Points, in no order, along strands that fork and pass close to each other.
In the rows, 128 means zero.
Points whose rows are less than 98.7 apart are linked; no others are. Some points are linked to none.
k_243: [130 115 132 133 113 109 103 148 141 137 133  81 118 130 130 102 108 168
 114 130 117 130 130 135]
k_931: [147  85  87 147 102 119 142 108  97 122 168 129 156 129  94 129  77 105
 151  97 155 123 101 177]
k_581: [130 131 140 164 113  91  90 129 138 119 125  77 107 102 130  65 113 166
  85 160 106 122 130 155]
k_951: [133 159 121  77 100 155 106 179 164 155 145  99 143 145 140 136 107 144
 167 128 125 126 125  97]
k_229: [138 142 106 162 118 128 193  74 118 116 149 146 177 108  81 204 166 102
  81 165 118 107 126 140]
k_79: [135 146 197 106 170 109  92  95 108 140 131 156 101 155 164 158 187 131
 101 112  90 165 152  86]
k_176: [104 165 124 119 121 172 119 212 147 109 103  67  74 116 146  93  65 146
 166 135 125 120 126 120]
k_184: [145 131 196 149 171 103  54  95  92  96 108 116  84 128 151  67 147 140
 102 143 104 187 150 121]
k_690: [133 131 125  88 104 148 151 110 163 177 144 187 174 163 123 170 161 111
 122 130 113 110 145 102]
k_58: [170 105 116 124 112  95 111  90  87 137 158 123 150 155 114 133 143 163
  96 123 130 136 129 145]
k_657: [ 99 137  94  70 196 186 123 197 144  97  91  77 102 149 188  84  91 139
 150 109 126 115 140 129]
k_663: [113  78 107 101 161 135 134 145 120 120  92 123 121 153 156 115 110 142
 150 105 153 130 124 117]
k_654: [ 73 159 164 141 107 154 166 168 162 144 107  75  90 124 128 126 104 122
 167 131 140 129 119 116]
k_237: [109  80  89 125 133 129 127 164 119 108  93 103  90 130 148 109  95 147
 146 125 146 123 119 118]
k_491: [132 159 213 154 175  92  54  85 105 107 115 126  95 115 156  85 172 134
  96 153  85 179 151 129]
k_135: [175 109 150 109 154 121 126  92  69 127 109 192 121 157 133 157 176 120
 117 112 131 171 125  99]
k_339: [150  92 182 128 143 106 115  55  83 126 130 131 130 154 129 114 148 141
 104 114 136 185 133 130]
k_763: [160 135  89 140  91 162 160 115 122 139 160 182 174 109  68 162 137  75
 153 117 140  86 127 147]
k_572: [100  94 139 110 130 143 172 119 143 154  71 171 133 141 140 156 138 100
 150 104 142 122 128 112]
k_520: [ 73 177 184 163 136 131 157 132 191 153 126  71 123 110 120 126 140 125
  99 158  98 124 131 120]
k_924: [143 123  85 150  57 112 121 163 116 104 165  87 100  97 113 115  85 158
 143 155 139 121  95 130]
k_775: [148 144 135 115 178 103  49 156  97 113 116 133  72 146 177 116 154 167
 109 126  96 135 162 102]
k_238: [122 182 147 127 126 115  90 146 182 159 180  83 150 126 116 121 138 163
  96 155  82 118 140 128]
k_321: [141 144 128 108 111 114 104 123 164 163 192  95 168 146 108 135 138 166
  96 141 100 129 137 123]
k_546: [ 89 122 130 147  87 144 160 149 136 127 154 101 116 113 102 118  62 118
 187 121 173 147  84 129]
k_919: [128 162 154 163 136  89  65 136 144 124 118  95 114 108 136  55 110 164
  77 174  82 116 140 172]
k_481: [ 90 158 133 111 118 180 148 206 150 117  95  75  80 127 146 115  80 131
 190 130 149 126 119 107]
k_541: [103  92  96 141 103 139 155 148 130 112 141 134 123 111 109 122  60  86
 196 103 182 136  86 145]
k_83: [164 107  78 111 132 174 148 119 147 109 145 197 183  88 113 105 106  57
 188  58 177  89 133 148]
k_518: [132 146 120 157 125 114 178  69 136 115 148 114 169 115  94 193 179 128
  57 182 118 125 128 130]
k_336: [126 151 142 135  92 133 109 170 157 136 158  63 124 109 113  91  84 172
 133 147 113 135 109 128]
k_472: [137  74 161 125 138 123 147  55  91 139 122 157 158 157 117 126 129 120
 115  92 148 155 119 142]
k_145: [123  84 148 169 122  89 117  87  80  94 101  98  88 112 140  96 128 151
  95 139 138 158 132 150]
k_595: [134 146 148 176 136  78  92 121 104 102  86 112  68  87 168 102 162 162
  74 171 101 133 144 133]
k_487: [138 137 104 177 115 148 196  90 103 122 127 178 165  82  83 199 167  76
 117 135 118  93 125 158]
k_570: [126  99 129 123  98 146 170  90 149 157 165 145 182 151  87 137 107 109
 134 110 141 124 107 141]
k_387: [137 122 151 179 122  81 111  91  95  95  98 102  82  89 156 103 163 156
  75 170 120 148 131 145]
k_144: [113 142 144 126 198 143  62 163 124 103  92 101  87 141 156  44  71 150
 105 126  90 117 153 170]
k_556: [128  91 181 124 189 121  85 101  88 104  97 113  87 151 158  78 129 143
 112 119 132 184 140 112]
k_448: [132 122 128  49 160 137 123 137 148 147 105 171 152 184 176 140 134 129
 154  89 129 119 149  93]
k_122: [152  82  79 101 156 154 151 111 130 108 117 200 182 117 120 106 113  86
 175  60 178 104 120 143]
k_120: [145 169  87 148  81 144 174 125 128 121 202 135 174 110  55 182 133 112
 135 175 147 112 111 123]
k_849: [179 114 124 124 126  87  86 105  78 126 151 127 122 155 135 122 160 175
  93 133 121 151 143 128]
k_695: [141 151 101 132  78 168 171 123 138 141 185 169 177 110  58 158 118  85
 165 139 156 109 109 129]
k_811: [138 134  99  90  87 175 135 159 142 125 155 176 176 103 101 125  85  85
 214 108 195 121  92 119]
k_742: [115 149 129 116 180 153  73 187 140 108  94  86  85 138 162  69  77 151
 117 118  89 113 154 156]
k_103: [174 102 132 147 141 116 147  87  38 107 103 185 119 123 118 168 170 115
 116 116 140 155 118 140]
k_954: [ 90 105 147 143 113 123 181 108 130 147  77 144 117 117 132 177 150 104
 128 119 131 134 119 125]
k_283: [127 129 137  70 123 140 137 115 160 176 131 179 159 179 151 158 150 124
 128 117 106 117 148  97]
k_631: [129 123 109 135  74 137 110 182 134 108 150  73 101 103 122  93  59 166
 154 143 138 135  96 118]
k_456: [163  81  82 143 128 118 133 101  71 114 146 155 156 134 107 131  98 110
 144  87 155 114 116 176]
k_977: [166  80  91 142 140 118 133 107  56 107 115 174 129 135 118 143 135 121
 134  96 158 133 119 148]
k_160: [140  79  97  83 156 139 150 115 134 123 108 187 179 150 135 111 115 115
 165  79 167 118 115 124]
k_703: [101 122 151 134  93 140 166 106 165 158 180  95 163 137  78 125  97 131
 129 133 140 140 104 125]
k_731: [125 159 165 149 170 104  43 137 117 111  99 118  96 127 153  44  97 157
  93 150  80 121 157 169]
k_539: [103 179 147 141 137 112 113 160 160 152 114 102  99 121 155 154 167 138
 108 140  82 110 156 116]
k_978: [ 99 139 102  48 216 171 125 177 145 106  95 102 118 172 200 107 116 136
 150  93 127 115 155 114]
k_809: [166 129 132 128 138  84  65 126  91 128 136 125  99 142 150 114 160 175
  89 138 107 148 152 115]
k_107: [104 161 134 100  94 149 170 131 182 167 150 158 156 147 104 184 158 104
 123 166 108 117 142  80]
k_558: [122  72 164 148 146 103 109  79  86 109 106 101 106 139 140  88 120 149
 106 116 144 169 130 141]
k_412: [137 126  85 175  71  88 142 146 115 103 147  88  92  91 119 132 122 148
 109 165 135 110 103 140]
k_530: [111 129 159 152 130  98 135  89 142 141 128  92 131 119 125 130 166 145
  76 152 109 141 138 137]
k_270: [119  85 161 118 124 134 159  65 132 161 132 153 169 166 114 130 126 120
 111  96 137 139 122 134]
k_950: [ 91 204 165 175 161 111 118 133 198 134 138  80 134 100 123 124 162 134
  71 187  87 117 133 133]
k_69: [131 140 142  99 186 121  71 152 111 127 112 131  95 163 185 123 150 157
 123 107 102 129 166 100]
k_188: [106 110 128 104 107 158 173 133 160 156  98 174 149 141 120 150 122  85
 175 107 155 112 117 111]
k_142: [113 141 119  95 165 164 100 194 151 117  96  70  94 141 166  91  83 147
 144 110 113 120 143 128]
k_316: [129  69 108  96 175 123 136 117 101 117  96 160 136 162 148 113 124 134
 144  93 165 147 117 112]
k_326: [114  90  87 175 108 114 171 121  99 111 104 158 106  93 110 163 119  75
 153 109 154 122 111 164]
k_913: [150 117 121 116 100 110 115 101 140 156 183  98 171 152  98 133 129 161
  96 134 117 135 128 141]
k_405: [ 80 163 168 155 106 139 166 151 171 150 131  72 108 113 109 128 117 132
 136 150 130 132 114 109]
k_820: [128 171 206 136 176 101  63  98 111 126 134 140 101 130 165 129 190 137
  93 131  77 159 156 110]
k_614: [ 99 195 135 113 111 134 133 174 176 161 128 115 107 126 144 178 169 123
 134 157  97 104 150  89]
k_169: [113 208 150 154 142 109  86 156 188 141 167  82 140 104 119 110 141 152
  85 178  73 111 135 137]
k_76: [121  72  59 123 111 129 125 170 110  94 115 113  98 118 140 114  75 137
 163 128 162 119  97 126]
k_962: [127 123 119  80  95 170 155 147 168 146 122 173 171 137 116 128 103  88
 196 111 173 111 107 108]
k_30: [135 158  87 160  80 119 171 129 131 120 182 107 147 108  75 177 148 124
 116 179 142 117 107 127]
k_937: [115  83  75 152 128 132 159 136 116 107 121 161 122  99 111 132  80  67
 183  87 178 125 103 163]
k_966: [164 131 105  80  90 173 146 128 160 163 140 209 188 142 104 150 156  94
 150 123 136  93 137 110]
k_535: [170 123  73 108 108 173 130 143 134 114 163 186 180  86 100 115  95  64
 203  83 185  97 112 149]
k_655: [105 171 126 113 104 124 152 140 171 163 128 139 130 132 126 192 183 117
 120 164 103 110 146  88]
k_910: [112  90 119 169 115 109 175 104  87 117  85 157 113  96 121 177 148  98
 128 118 145 135 110 159]
k_434: [133 151  91 170  77  99 159 138 131 113 164  90 118  98 102 157 148 141
 107 180 137 116 100 128]
k_661: [164 131 174 104 155 110 110  94  85 137 121 184 113 158 150 169 190 125
 105 122 106 177 139  86]
k_676: [114 131 121  52 191 149 116 158 148 129  98 130 131 182 194 126 125 136
 155  86 126 114 153  99]
k_682: [116 158 150 154 142  94 100 146 128 130  93 107  84 111 168 131 163 152
  92 150  86 122 155 124]
k_335: [159 128  97 160 111 148 172  98  96 133 136 188 164  99  84 175 156  80
 134 112 127  88 134 158]

A fork is a point with three links. Follow the links from the first point to the second and name the forks in between, in order.
k_703 / k_539 -> k_558
k_654 / k_657 -> k_142
k_448 / k_595 -> k_690

A fork is a point with three links, a tip a point with one. Leave the first point through the second and follow the links. Name the first fork or tip that comes.
k_79 / k_820 -> k_558
k_83 / k_122 -> k_76
k_763 / k_335 -> k_518
k_950 / k_169 -> k_69
k_924 / k_631 -> k_142
k_326 / k_937 -> k_546
k_184 / k_491 -> k_931
k_657 / k_978 -> k_690
k_339 / k_472 -> k_703

Name the points in between on the shortest way along the links from the first point to the second, in order.
k_539 / k_107 -> k_614, k_655
k_655 / k_145 -> k_614, k_539, k_682, k_595, k_387
k_962 / k_910 -> k_188, k_572, k_954
k_820 / k_103 -> k_79, k_661, k_135
